Points on a hilly landscape, in no order, each with its height.
A climber steps from a point to whichever of its 6 nearest points has the largest rise for the distance, and stops where none of them is higher. Distance is the straight distance between rows; heights are no part of it.
fufu height 4.06: [ 78  77  85 112  65  94 100  86  84  96 132 105  94 111  88  91  86 120
 116  73  96  95 105  87  85 113  89 105  79  98  96  90 119  90 109  72
 120 113 103 131 109 116 112 103 108  80 125 119  90 109 124  99  93  87
  76 124  95  95  83 111 111 122]
duso height 2.94: [ 72  79 112 110  97  82 102 107  90 109 112  72 112 116  97  89  92 143
 108 107 111  86 105  96  93 105 106 112  88  90 106 120  98 112 105  89
  88 112 108  93 114 102 131  81  92  83  87 105 102  82 110  93 111 112
  87 123  93  95 105  79 102 115]
nir height 3.58: [ 77  75  98  93  87 110 101  99  74 105 112  72  78 109  92  78  79 128
 133  99 100  80  92 105  83 118  78 113  94  96  93 115 111 100 107 106
 103 100  90 112  91 113 104  72 101 100 111 101  82 109 117  92  77  95
  87 126 100  80  89 113 120 124]
tabi height 4.92: [106 108 103  99 102 108  99 107 102 106  81 125 120  93  86 127 117  76
  80  99 107 115 106  86 112  86 103 102 112 121 106 106  92  97 120  97
 113  68  84 105 109 100  85 135 113 104 118 112 128  95  88 102 105  84
 103  91  66 131 121  93  94  92]
seseb height 1.82: [123 113  92  89 114 112  96  87 120  96  97 100  85  97 109  90  98  88
  96 112  86 112  95 118 114 106 103  90 104 110  90  99 103  96  89 115
 100 109  98  91  93 108  84  96  90 103  91  84  82 114  84 106  87 117
 120  96 123  93  95 118  90  86]
Mibe height 3.98: [ 93  85  85 102  93 107  88  85  84 102 110  98  99 129 101 103  84 104
 128  82  88  97  88 103  97 108  79 105  91  90  86 103 104  79 109  82
 110 113  89 131  82 104 108  89 104  98 125 107  80 112 119 100  87  89
  98 106 112  74  89 116 118 114]
suba height 2.80: [114  98 101 119 112 102 102  84 113  95  89 102  95  99 101  91 113  77
  82  87  95 105  90  89 116 103  91 112  80 112  98  96  88  95  82 120
 102 105  82  88 108  99  80  99  84 106  95  94 114 101 103 110  89 102
 109  84 117 126  97  93  98  86]
Rud height 4.90: [ 80  88  94 118  97 126  90  76  91 103  87 102  91  99 105 131  85  91
  95  80 102 104 100  91  88  96  91 103 101 111  89  76  84  89  89  90
 114 105  91 124 107  90 113 101  81 101 106 105 107  92 128 110  74  93
 101  91 112 122  84 115 108 103]
Mozo height 3.81: [110  80  98 111 116 124 111  94 111  98  85 110 102  93  86 118 105  80
  86  82  94 113 111 107 109  90  84 114  89 116  93 126  86  90  98 116
 102  87  60  97 110 101  75 128  98  88 107 102 118 104 107 104  96 107
 119  83 111 133 107 106  95  90]
zavi height 4.91: [106  92  92 119 115 127 111  95 105  95  72 127 115  86  95 139 117  77
  93  83 111 116 106 108 107  98  86 105  89 124 100 120 101  98 109 103
 106  88  64 120 117 102  82 146 109  87 109 106 124  97 103 101  93 107
 119  94  82 117 115 110  94  91]
Mudun height 2.42: [ 58  61 104 101  69 119 113 106  96  99  95  74  70  91 106  88  81 132
 126 114 116  86 103 108  64 111  76  97 103  92  94  89  97 107  96 101
  99  91 106  90 102 102 130  87  91 108  91  96  82 110 122  95  87 104
  98 122  97  84 109  92 102 113]
bamad height 3.54: [107 119  80 107  97  80  98  77  99 107 109  91 110 122 103  86 117  94
 112  90  91  93  81  94 104 114  86 100  86  85  94 106  99  94 103  83
 103 122  83 122  96 119  97  95 110  94 124 103  86  95 100 105  99 101
 110  92 109  79  97 116 119 109]
gisak height 5.31: [ 95  99 104  97  96 110  91 110 100  92  76 118 121  86 103 144 108  69
  88  98 105 115 113 115 112  85  96 100 103 117 107  99  93  95 108  94
 106  87  77 116 104  94  92 126 109  95 118 107 120  85 102  97  92  86
 102  98  68 124 105 104 100  96]
buki height 1.46: [ 54  77 121 106  90 103 129 116  92 114  96  85  85 102 105  96  94 129
 115 115 124  76 106 115  91 108  81  91  89  74  93 107  92 120  90 107
  86  95 116  79 108  97 128  81  95 104  81 106  99  92 112  89 103 112
  86 112  90  94 109  70 110 109]
vov height 3.62: [ 93 112  85 103  99  93 104  85  86  86  92  88  75  91 109  87 112 117
 101  82  94  80  82  90  97 119  88 102  91  96  93  97 108 117  84 128
 102 116  82  95  98  97 101  80  84 115 106  94  98 105 104 101  72 111
 105 101 114  89  84  79 108 118]
karir height 2.25: [125 121  96 100 122 107 110  90 110  98  97 113  91  81 108  63  98  92
  91 103  91 118 101 106  93  98 102  93 101 114  84  93 104 107  82 128
 108 100 113  71  91  96  66 101  87 100  75  72  98 122  84 106  87 105
 103 101 118 104 107 112  85  81]
bak height 4.16: [103  94  90 102  92  75  87  91 100 104 113  89 118 128 104  94 101  99
 104  99  99 104  95 105 104 107 111 104  84  80 108 107 104  83 104  82
  95 122 102 115 109 111 111 101 118  93 110 107  89  94 108  98 118 102
 112 111 101  91 101 108 109  98]
tapi height 2.12: [ 91 118  97  97 107  92 115  96 102  90  89  91  78  96 128  72 100 100
  97 105 105  93  91 105  97 113  99  94  95  91  93 107 102 107  79 136
  98 104  98  86 102  86  93  94 101 115  81  80  97 111  96 106  89 115
 115 105 109  90  90  95  99  96]
rozit height 5.08: [107 122 114  87  99  98  93 128 111 115 101 123 128  84  94 134 106  68
 101  91  81 101 121  86 109  82 102  87 122 122 115  84  94  96 123  85
 106  81 102  98  95  85  85 104 113 108 104 137 114  90  89 110 111  85
  92  87  74 107 131  98  99 104]
Pefa height 2.45: [121 109 103  84  98 103  95 111 104  86 104 105 104  91  99  91 107  90
  98 118 106 112 112 110 107  89 121 102 121  98  95  91  98  96  88 111
  91  94 118  84  85  83  91  91 101 116  94  87  84 112  76  94 118  95
 107 104 120 100 106 100  89  88]
dofi height 4.07: [120 116 114  92  99  98  89 108 103 110  96 128 119  86  82 121 117  63
  90  98 106 117 108  87 105  86  98  93 124 120 110  89  99 101 123  84
 112  79 108 105 100 101  81 113 108 105 110 112 115  99  82 111 111  97
  98  97  76 123 122 100  88  87]
gegu height 1.27: [ 75  90 114 103 102  88 114 117  89 105 100  84 100  99 106  99  98 120
 101 124 117  78 100 114 105  98 104 106  97  73  93 121  93 119  90 105
  81  92 117  77 101  83 115  85  98  97  71  90  96  88  99  87 123  98
  95 107  96  92 101  86  99  95]
beso height 4.50: [103 114  93 123 106 121 108  78 115 108  90 116 116  99 105 126 118  73
  94  95 109 105  89  97 111 100  77  92  79 120 105 105 103 100 112  80
 108  95  77 128 109 114  97 129  99  86 107 103 114  83 105 108 100 108
 127  84  77  97 119 114 116  93]
gepep height 3.16: [ 86  84 111  96 109  92  82 111  94 111 114  74 114 126 108  99  92 146
 104 115 105  86 114 104 102  94 121 120 100  83 116 125 100 106 112  87
  84 112 112 102 110 107 126  85  97  74  90  97 103  84 105  96 116 104
  87 115  91  92 100  91  98 110]
Vafav height 1.45: [125 115 103 108 102  87 106 114  97  93 101 108 123 102  71  98 104  99
  96 106 105  99  99  75 105  97 120 106 108  97 109  91  89 102  97 104
 105  78 109  88  82  99  90 114  96 117  91  98 106  94  75  95 133  70
  91  87 107 101  98  92  80  92]
felu height 3.32: [121 113  99 112  93  72  91  97 107 103  94 104 119 106  94  95 113  79
  81 111  97 108  96  90 115 100 111 102  90  97 109  83 100  90  98  97
 108 100 112 100 107 111  95 112 104 109  97  97 104  94  90  95 124  97
 107  97 107 111  99  97  93  79]
Venes height 4.51: [108 111 112  87 107 103  98 121 103 108  73 133 119  87  90 130 110  78
  94  88 107 108 111  74  94  90 104  86 138 123 104 107  89 102 127  94
 112  69  79 101 100  86  80 123 113 104 109 131 127  98  81 119 107  96
  88 100  67 119 140  97  95 108]
fovu height 4.08: [131 114 107  80 113 122  92  88 111 104 106 129  94  84  89 121 114  73
  89 101 105 116 111 110 106  81  77  97 113 126  93 108 102 103 109  84
 109  88  98 101  97 107  67 102  90  83 103  95 105 122  84 118  89 120
 115 100  93 125 118 119  81  84]
gomaz height 2.23: [ 68 108 115  79  98 103 123 107  75 113 115  71  67 110 115  72 105 109
 138 108  87  86  81 103  85 109  83  92 103  96  93 130  98 119 107 113
  93 105 104  91 103  99  97  72 115 112  91 103 108  89 109  91  80 118
  90  98  64  86  96 108 120 113]
mib height 4.38: [ 94  88  97 109  96  81 101 117 102  98 124 105 125  98  97 126  83 138
  87  85  86  98 118  95 108 106 116 106  91  87 118  91 106 105 105  83
  92 102 101 104  95  89 123 120  98  97  90 121 109  78 103  79 128  76
  83  96 113 101  83  83  86 117]
tona height 4.67: [111 113  99 108  96  87  88 113 112 107 108 112 132  95  86 121 111  77
  88 106  91 114 112  92 114  90 118 100 107 102 120  80 107  89 115  83
  99  90 112 108  99 104 105 113 107 110 106 115 109  84  84  91 121  86
 100  86  90 111 104  96  89  86]
giral height 1.81: [122  98 111  84 103 126 101 103 107  88  88 114 105  97  85 104 109  80
  78 102 103 137 112  90 111  83 103 113 118 120  96 110  76  89  99 103
 113  79  82  86  94  98  68 108  88 101 107 103 112 123  88 106 100  95
 102  94  97 136 118  94  82  85]
Gigoz height 4.29: [114 116 115  89  99 110 108 119 105 104  88 114 118 102  86 125 100  82
 103  95  90 111 121  73 111  83 115  98 130 118 110  93  73  96 124  97
 113  70  91  86  83  85  75 115  99 116 104 141 109  87  84 113 115  74
  86  83  91 113 117  89  99 110]
vadul height 5.19: [103 108  95 105  91 105  92  98 103 105 100 109 120 102 106 131 108  68
  94 105  94 120 106 117 118  90 100  86  94 109 108  90  99  86 115  79
 106 104  98 117 105 104 110 118 111  96 115 107 106  83 106  95 107  90
 105  96  73 108 100 106 104  96]
dedi height 2.51: [134 120 114 100 112 108 103 105  98 107  90 119 118 108  70  98 102  79
  88  93 106 110 109  60  95  80 113  98 130 123 106  97  79 102 120  86
 113  75  98  93  91 100  71 109  91 106 102 113 113 103  78 122 119  83
  82  90  86 115 124  87  89  95]
Ludul height 4.57: [ 85  73  93 107  80  95  90  91  90 103 112 100 109 117 103 109  77 113
 113  87 102 108 114 100  87 106 107  99  88 105  99  85 111  79  99  75
 110 120 108 130 107  88 129 101 105  99 112 119  88  97 130 106 100  90
  88 118 102  99  84  94  99 118]
Luku height 3.53: [133 124 108 104 121 113  97  80 119 113 105 131  99  93  91 116 121  71
  92 101 106  95 100 102 100  89  69  91  90 122  96 116 103 113 113  80
 108  95  91 113 105 119  69 115  94  73 103  97 106 103  91 123 101 122
 117  87  93 109 114 120  96  78]
zer height 1.94: [138 121 102  98 111  97  96  86  96 108 101 117  94  82  87  82 103  77
  87 104 101 111 110 101  87  85  91  95 105 115  94  79 111 109 106  94
 111 103 117  88 102 100  67 100  97  98 101  82  93 123  79 118  97 106
 101 110 103 120 115 111  82  72]
segi height 2.67: [ 87  79 107  87 107 104  94 114  95 106  99  69  96 117 113  92  94 119
 110 131 105  87  98 121 104  94 113 113 107  84 100 129  97 109  96 101
  74 107 122  93 109  96 123  75 109  94  76  85  96  93 105  91 111 108
  93 118  90  92 108 102 104 104]
Fepes height 1.65: [ 88 123 118  99 113  88 119 102  91 102 107  78  80  90 121  69  97  83
 114 123 108  84  96 117  76  90 109  93 104  90  94 117  99 114 104 114
  92 102 126  71 118  83  96  96 120  91  74  67 104 104  95  98 107 114
  95  96  85  94  99 134 106  94]
ruf height 3.19: [ 72  65 109 102  87  93  99 107  85 105 110  66  93 115 101  87  88 138
 119 108 114  85 107  99  93 106  92 112  89  91 100 110 101  97 104  96
  91 108 109 104 108  98 127  80  90  96 102 101  90 102 120  95 101 108
  89 132  92  86 101  86 108 120]
komob height 0.98: [104  99  95  98 111 123 118  95 124  82  88  98  75  95 116  87  98 102
  87 100  91 117  83  99 114 111 101  93 103 103  85  95  96 104  71 133
 102 103  92  74  90  95  82  97  85 106  79  79 103 109 101  92  80 107
 110  88 133  96  97 100  87  81]
Gibup height 5.59: [ 89 107 102  81 101 111 116 111 115  86  96 110  88  84 117  75 104 103
  92 120 115 115  96 115  96 100 116  94 122  86  82 100 100 111  75 124
  98  78 119  71  83  87  94 101 108 113  76  68  87 117  85  85 107  95
 106 104 107  87 108 112  87  83]
div height 0.36: [138 118 109  96 104 101 100 103  95  95  99 120 108  89  88  77 106  85
  94 111 106 111 105  89  98  82 112 103 121 110  92  83  96 104  91 110
 110  88 117  79  86  91  72  99  93 114  91  82 100 119  75 106 116  90
  91 108 112 108 114  96  81  81]
tupe height 3.66: [ 93 100  90  91  97  88 100  86  85 104 107  78  90 123 101  79 101 116
 130  92  98  81  82  99  98 123  86 105  93  82  96 115 108 100 103 104
  96 115  81 117  90 110  99  76 108 102 116 103  81 105 106 100  84  97
  99 109 104  79  83 106 123 114]
Buf height 3.60: [ 99  73  93  91 104  91  70 111  95 103 109 101 121 138 121 106  84 123
 111  96  94 106 110 110 100  97 120 108  95  83 116 115 103  84 108  81
  89 125 101 124 104 104 117 100 121  78 112 108 105 101 117  99 107  90
  89 109  94  95 102 104 103 110]
Fumu height 1.68: [ 72  94 100  87  95 111 121 101 105  92  86  76  62  98 129  83  87 114
 110 114 107  91  82 108  94 119  90  83 112  88  91 109 103 116  93 127
  89  93  97  85  96  88 118  86 104 110  82  81  83 107 108  97  80 117
 114 103 102  79  93 102 109 109]
dakig height 3.23: [ 76  93  91  87  87 121 108  96  68  81 100  92  58  70 107  93  93 136
 109  97 100  69  90 109  64 117  75  83 106  93 100  98 114 127  92 130
  94  90  87  91  85 130 112  97  90 103  98 105  99 113 103  95  59 110
  92  97  85  84  81  95 110 127]
refe height 3.93: [ 96 103  78 115  91  97  93  71  92  94 101  90  87  98  99  97 114 105
 100  76  92  83  89  83 109 114  87 105  84  98  98  86 108 101  87 104
 106 120  88 113 103 110 105  87  85 106 119  99 102  99 114 106  77 105
 104  95 112 100  80  81 109 115]
Bas height 1.74: [106  98  98  97  98 107 105 112 112  78  88 108  89  98 104  91 101 100
  88 120 114 113  98 104 116 104 111 105 108  89  87  90  87  99  71 129
 100  92 105  84  87  93  97 101  89 111  83  83  99 100  95  91 104  96
  97 105 124 107  98  85  84  92]
kug height 4.01: [ 94  93  92 116 106 126  96  81 105  94  88  90  83  92  99 114  98  97
  98  72  89  96  87  94 106  99  88 107  96 112  90  87  86  92  84 109
 104 110  80 103  97  99 106  83  78 100 110 101 103 103 122 109  67 107
 111  80 130 103  80 101 106  99]
kirig height 5.73: [102 104 105 100  93 103  96 117 102  97  88 116 127  91  91 136 104  77
  82  98  92 118 118 102 119  86 115 100 106 108 106  86  88  89 114  98
 107  83  87 102  98  94  96 121 100 111 117 120 119  76  95  94 111  72
  91  86  81 126 104  91 100 103]
dife height 3.31: [ 94 125  93  80 115 103 100  93  81 103  99 102  80  89 102  78  97 131
 107  90  87  78  75 107  93 106 103  95 113 102  92 124 112 116 100 132
  87 113  82  99  78 112  94  86  96 104 117  97  85 109  91  94  73 107
  97  81  96  72  72 100 118 130]
pepo height 2.03: [140 113 109 101  98  82  94 101 101 103 108 118 114  86  72  88 106  77
  85  98 107  96 101  87  79  84 104  94 111  98 105  72 116 108 120  74
 104  91 123  93 110 106  88 109 111 102 114  87  94 118  77 111 117 106
  93 103 101  99 111 111  89  69]
Ripu height 5.49: [105 128 102 101 112  96 123 101 102  95  93 113  90  75 119  62 101  96
  97 119 113 103  99 108  90  99 114  92 111  93  80 101  98 114  83 136
 103  82 117  69  90  86  80 114 103 106  74  63 101 124  89 102 102  96
  99 103 106 101 107 109  94  85]
renip height 1.86: [ 92 107 103  97 103  80 104 106  96 103 100  74  91  99 115  78  98  94
 106 119 109  87  93 111  98 110 113  99  96  86  97 117 103  99  96 117
  85 107 109  86 108  84 102  88 112 111  79  78  90 103  92  98 107 109
 113 117 105  97  96 113 106  92]
tup height 4.02: [113 118 114  98  96 100  92 111 109 120  98 135 123  86  82 123 118  70
  81 103 107 117  93  88  97  93  94  89 110 115 118  86 112 105 119  71
 110  76 113 114 114 110  97 123 115  99 108 106 122  92  84 101 114  99
 105  95  64 110 122 112  96  81]
fatam height 1.05: [132 115  99  86 105  92  83  96 101  96 119 108  94  96  92  89 103  74
 100 116  99 104 112 120  98  89 107  93  99 101 104  93 107  95 102  97
  97 106 120  95 102 100  86  98 110 102 101  92  79 119  76 106 109 107
 112 105 104 105 110 124  91  84]
Bulep height 3.37: [ 92  91  97 118  91  85 101  95  97  84  89  95  80 102 103  93  97 105
  98 101 111  93  92  86 106 114  93  94  90  88  90  83  94 102  75 122
 101 108  94  99 102  88 112  93  84 119  94  94 101  96 112  96  94 101
 104 113 120 109  93  72 106 108]
Teda height 2.58: [ 70  80 107  92  91 114 123 129 106  97  85 102  76  95 110  98  90 117
  99 128 132  92  90 124 100 110 101  92 113  71  84 105  88 118  80 119
  81  76 114  80  91  91 120  98 102 107  74  87  89  97 107  86 103  97
 102 109 109  94 105  83  99  97]
kepip height 1.85: [113 118 102 113 104  76 109 113  94  93  93 102 105  90  95  78  99  95
  93 117 112  89 100  98  97 101 116 103 100  89  95  99  97 105  84 120
  96  90 110  75 100  91  90 108 107 109  80  75  97 104  74  96 121  91
  93 102 110  98  92  97  94  86]
sen height 0.44: [121 104 107  78 107 128 110  98 117  90  99 116  95  88  95  75 102  93
  87 105  96 139 102  95 105  86 106 105 115 114  91  97  88 104  81 112
 110  92 101  68  87 100  67  99  82 101  89  82 101 123  82  99  96  91
 101  97 110 118 124 109  80  73]
bemid height 1.50: [130 114 106 105 104  99  91 101 104  95  96 115 110 103  81  95 113  80
  87 110 105 117 103  83 117  85 112 108 108 111 100  85  85  91  95 111
 106  85 108  92  94 105  81 108  93 110  94  95 107 101  83 101 117  86
  98  95 104 122 104  90  85  88]
kavup height 2.81: [ 94  80  93 103  87  93  98  95  96  94  99  79  85 109 111  95  89 110
 112 105 111  92  92 105 101 117  96  96  97  92  95  97 102  89  93 108
  97 114 101 103 101  92 124  89  95 110  98  93  82 106 111 101  93 102
 110 120 116  94  91  91 104 111]
lesip height 3.24: [106  87 103 107  93  81  98 113  98  86 103 100 105 106  95 108 101 106
  91 110 105 100 103 101 118 101 120 110 100  85 104  91  95  96  91 110
  93  91 109  94  87  89 109 105  93 116  91  98  97  92  90  81 128  78
  91 103 117 110  90  76  92 105]
Mesu height 3.69: [116 119  97 107 126 123  93  78 123 112  87 100  96 104 101 103 111  85
  92  89  84  91  91 105 117  88  83 101  93 116  85 104  90  93 100 104
  97 114  82 103  91 111  86  92  80  86 109 102  96 104 102 115  82 119
 118  74 117  89  92 102 106  95]
Tatiz height 4.35: [109  93  98  99  94 103  85  94 108  93 103  98  99 111 110 122  94  76
  97 106  95 114  99 120 118 100  99  98  97 103  96  82  96  79  96  94
 106 107  99 116  96  99 108  98  96 104 104  94  90  97 110 101  98  93
 108  95 116  98  86 101  99  98]
gup height 2.92: [ 95 106  96 105 115 109 120  92 100  88  87  96  77  87 108  86 107 110
  96  69  82  91  80  88 101 106  89  96  94 109  98 104  98 103  67 133
  92 114  85  79  91  90  91  82  82 111  93  95 107 103 105 103  73 110
 105  74 129  90  93  76 100 108]
Sarat height 1.51: [114 115 106 101 132 119 123  90 116 105  92 106  92  79 104  75  99  92
  95  81  72 115  91 105 100  96  97  95  88 127  92 116  98 101  76 128
  99 101  87  66  95  99  65  97  78 100  73  89 104 110  91 105  87 107
 106  81 124 110 103  97  96  80]
Pufu height 3.63: [ 72  73 103 109  74  75 100  96  92 101 123  82  99 107  89  87  91 140
 109  91 112  85 108  85  92 111 101 110  79  87  99 103 115 101 111  84
 106 113 101 110 110 105 128  92  95  92 111 114  98 101 118  93 106 107
  85 128  99  97  95  92 112 127]
Bunis height 2.57: [113 107 101  98 103  75  88 112 100 103 113  94 133  98  82 102 108 102
  93 107  96  94 113  98  98  92 126 109 101  88 127  98 108  99 107  85
  87  97 121  99 103 103 105 106 116  97  98 102  99 101  78  90 130  94
 105  97 107  96 101 104  89  87]
tevi height 5.20: [ 93  81  94 120  86  83  92 102 105  96 106 103 111 111 103 120  90  99
  93  97 102 108 106  97 114 104 111  98  89  90 104  77  97  86 100  91
 106 115 104 113 107  92 124 110  93 103 106 108 100  80 113  95 114  84
  91 102 108 114  85  83 101 110]
nopo height 4.27: [ 82  84  86 110  89 107  95  86  91 100 108 116 117 121 114 122  81  88
 114  84  91 112  94 111 102 103  93  89  79 102  89  94  99  78 102  65
 113 122 100 135 102  94 115 105 110  87 120 116  91  87 125 102  95  83
  88  95  83  88  91 109 115 107]
zenod height 4.60: [ 92 106  88  93 113 126 101  93 115 100  89  93  72  88  97  89  90 130
  96  83  75  95  70  92  92 106  97  97 109 117  93  92 104 110  91 123
  98 116  86  88  79 100 107  77  89  99 101  93  87 106 106 102  57 119
 110  73 125  60  82  96 103 108]
lubu height 4.62: [117 122  98  81 101  93  90 123 107 109 116 130 130  89  75 122 118  81
 103  94  83 101 116  84  82  86 111  92 110 104 131  83 112 103 128  66
  95  89 132 112 109 100  98 108 128  95 111 134 108  92  83 108 113 105
  98  83  79  84 129 104  89  85]
nakug height 4.85: [118 109  97  93 105 116  88  87 110 100  99 110 101 106 106 128 105  67
 101 107  92 111 104 125 121  90  85  89  98 116 102  95  93  80 104  87
 106 104  92 120  99 112  94 109  99  90 107  98  98 100 102 113  98 107
 115  89  93 108  94 115  97  85]
bir height 4.09: [121 115  96 107 107 104  88  84 115 106  94 105 108 106 107 113 113  67
  89 105  99 108  93 109 117  97  87  96  89 112  96  99 101  94 104  95
 107 109  92 113 105 120  87 111  96  97 110  97  99  96  98 112 100 107
 120  90 104 110  97 107  95  84]
vuvo height 5.14: [ 91  90  90 105 107 125  94  90  99  90  68 113 111  85 104 148  97  78
  89  88 109 113 109 120 106  91  92  98  91 119  99  98  93  89 105  99
 111  92  71 122 112  94  94 132 106  93 118 102 117  86 109  99  81  95
 106  92  83 120  98 112 101  98]
suk height 3.07: [ 82  80  87 100  79 108  96  87  84  87 106  83  65  82  97  95  87 130
 121 100 102  80  95  91  68 119  76 106  97 102  94  80 112 108  90 110
 107  95 100 105  93 114 118  87  86 109 102 107  83 114 115 103  71 102
  94 118 110  85  86 103 110 122]
geg height 1.44: [ 60 104 109  95  87  99 122 114  85  95  87  94  64  95 125  89 105 112
 106 106 119  78  94 104  84 122  89  79 100  76  88 108  94 124  82 133
 100  92 103  82 101  88 109  90  97 120  90  99 110 106 113  97  81 118
 102 105  94  93 101  75 111 107]
pob height 3.41: [128 120 116 106 107  92  97 111 103 117 102 128 122  93  65 112 104  74
  84  86 101 107 103  67  85  87  99  82 130 113 113  73 111 107 123  63
 113  68 123  99 109 102  91 113 112 107 111 106 119 106  82 109 118  98
  84  87  84 102 121 102  90  84]
keku height 2.13: [105  80 104 108 120 136 110  91 128  97  84  97  93  91  86 110  91  90
  81  82  89 112  93 108 107  89  95 110  94 117  90 110  78  93  92 110
 101  90  64  86  99 103  80 104  85  87 102 100 104 112 110 102  79 113
 115  77 136 118  95 113  99  86]
Zosem height 3.43: [ 85  98  95 110  84  67 100  87  92  97 106  77  97 113 102  86 103 108
 108 102 107  91  93  92 106 122 100 103  86  85 101 102 107  96  97  99
  96 119  97 109 103  98 115  87  98 107 105 102  90  92 113 103 100 105
 112 118 109  95  89  89 114 116]
givez height 3.33: [ 99  98  93  95 107  82  75 114 109 109 114  99 129 123 114 106 100 140
  92 101  89 103 120  95  96  94 135 114 100  72 132 120 107  99 113  73
  89 116 105 116 101 113 121 105 114  71 102 117 116  78 103  90 117  98
  90  96  89  94  97 111  94 110]
zil height 3.95: [ 96  79  94  90  98  89  89 126 101  92 120  96 117  93 110 125  87 134
  95 100  85  91 126 112 110  91 121 121 101  90 117 104 105 101 108  92
  80  98 116 106  89  84 114 103 101  98  94 106 104  93 108  83 118  78
  85 101 114  91  88  77  91 114]
Nis height 3.44: [ 76  87 102  99  84  78  99  89  86 105 118  73  97 119  92  71 102 127
 119  93 102  92  86  87  99 117  91 113  82  79 104 121 107 102 107  92
  97 116  89 109 105 119 105  74 103  91 116 105  96 100 113  94  91 100
  90 128  91  88  97 105 124 116]
zesap height 2.36: [ 74  74 110  80 102 126 113 113  94 113  98  65  72 128 121  75  83 117
 130 124 100  96  90 116  93 109  88  94 118  85  93 126 101 105 103 109
  87 105 114  91 113 101 116  70 112 104  88  82  97  94 116  93  92 115
  97 108  82  84 110 112 112 101]
zenob height 3.08: [111 109  94  97 103  85  97  90  96  98  99  82  88 117 113  78 103  90
 112 105  98  92  91 112 103 111  99 100  97  87  99 118 107  92  97 105
  92 121  95 100 104  98  92  89 113 103 100  92  79 105  90 105  98 115
 112 104 112  86  97 124 113 101]
marud height 2.29: [ 78 106 110 100 111  92 112 110  89 111 101  67  85 117 115  73  97 108
 124 121 102  85  86 104  89 100 108 100 100  83  96 129  93 108 102 105
  86 117 124  85 120  93 110  75 117  98  73  87 108  86 103  93 102 114
  89 106  78  92 106 114 106  95]
tasir height 2.63: [ 77  56 101 108  82  98  96 115  98  93 104  85  89 100 102 114  74 136
 113 106 120  85 113 110  78 105 100 109 100  95  96  91  96  96  92  87
  92  96 108 104 104  90 137  98  86 100  85 105  87 105 123  95 107  94
  86 120 114  93  96  78 100 118]
Legi height 3.83: [123 112  95  99 100  80  91 105 104 103 115 111 124 104  79 103 111  80
  91 105  97 105 102  93  87  94 113  97  95  93 121  90 112  94 114  72
  97 102 122 111 113 115 102 117 127  94 107 104  97 101  82  97 124 108
 108  97  91  95 113 116  95  74]
gigok height 0.61: [122 146  96 100 137  94 112  81 106 111  88 103  95  89 115  67 107 101
 102  81  81  89  92 105  80  95 101  88  97 121  96 108 113 109  89 123
  93 125  99  86 100 107  63 100  91  98  95  98  90 114  79 122  85 120
 110  72 109  82  95 107 104  99]
zipa height 3.45: [ 83  96  97  84  95 109 105 100  73  98 104  82  69  92  96  78  86 131
 121  99  95  75  82 107  83 121  81 107 104  89  92 111 110 111 104 123
  94  97  77 103  77 118 100  81  98  99 110 103  84 107 104  92  68 100
  87 109  91  78  77 110 125 133]
lopu height 4.98: [120  99  92  86  95  96  81 105 107  97 117 118 122 109 103 123 106  76
 106 107  82 116 114 118 109  90 108  97  99 102 119  99 106  82 112  79
  96 112 115 118 101 103 105 106 129  89 115 111  98  91 101  96 113  94
 107  92  80  99 108 108  99  93]
Putup height 4.03: [ 71  75  96 115  80  80 106 104 100 107 117  94 117 110  94  92  83 148
  99  79 109  98 117  85  93 103 118 101  84  94 106  93 118  97 109  67
 101 117 105 119 116  97 136 107  95  77 111 125 101  95 117  95 116 105
  83 116 100  94  87  92  98 129]
Tum height 3.06: [ 84  93 105 101 111  87  93 116  98 107 120  79 113 112 106 115  93 164
  92 102  99  88 114  95 104  99 112 122  91  85 125 119 105 117 111  78
  86 101 102 102 100 102 126  97  87  74  79 107 112  74 103  86 121  97
  84 103 106  96  86  90  78 115]
fepug height 3.56: [115  96  99  94  90  87  88 116 104  96 112 105 119  98  95 117 104  84
  94 111  93 106 112 106 122  93 116 105 106 101 113  89  99  91 104  96
  91  94 115 104  90  87 104 101 106 111 101 105  93  94  93  88 127  82
 103  99 108 106  93  90  93  98]
Gasul height 4.97: [ 91  98  94 128  99 100  97  88 107 102  82 111 119 105 104 123 106  79
  76  92 103 116  99  95 120 102  95  95  82 106 101  81  97  90  99  89
 114 101  87 117 121 103 110 120  99 103 115 108 118  76 111  97 106  94
 105  92  85 123  92  98 110 101]
ravep height 4.17: [ 86  95  83 113  72  86  91  73  88  98 117  94  90 102  97  96  96 110
 112  76  97  89  91  85  99 116  88 101  82  96  90  82 117  98 103  85
 115 116  96 127 105 115 115  98  95  95 126 109  91  99 121 104  86  93
  93 113 106  93  78  95 115 123]

Call two points neighbours if one is among the 6 nearest of the other. Go from one point of each pair to the other, from neighbour to neighbour, staying as high as possible. Name the lowest point that can't be avoided.
tevi / zenod -> kug
Gibup / tevi -> Pefa
kirig / tevi -> Gasul

For each start below, name the point where the climber stops.
pepo -> kirig
Bulep -> tevi
buki -> tevi
duso -> tevi
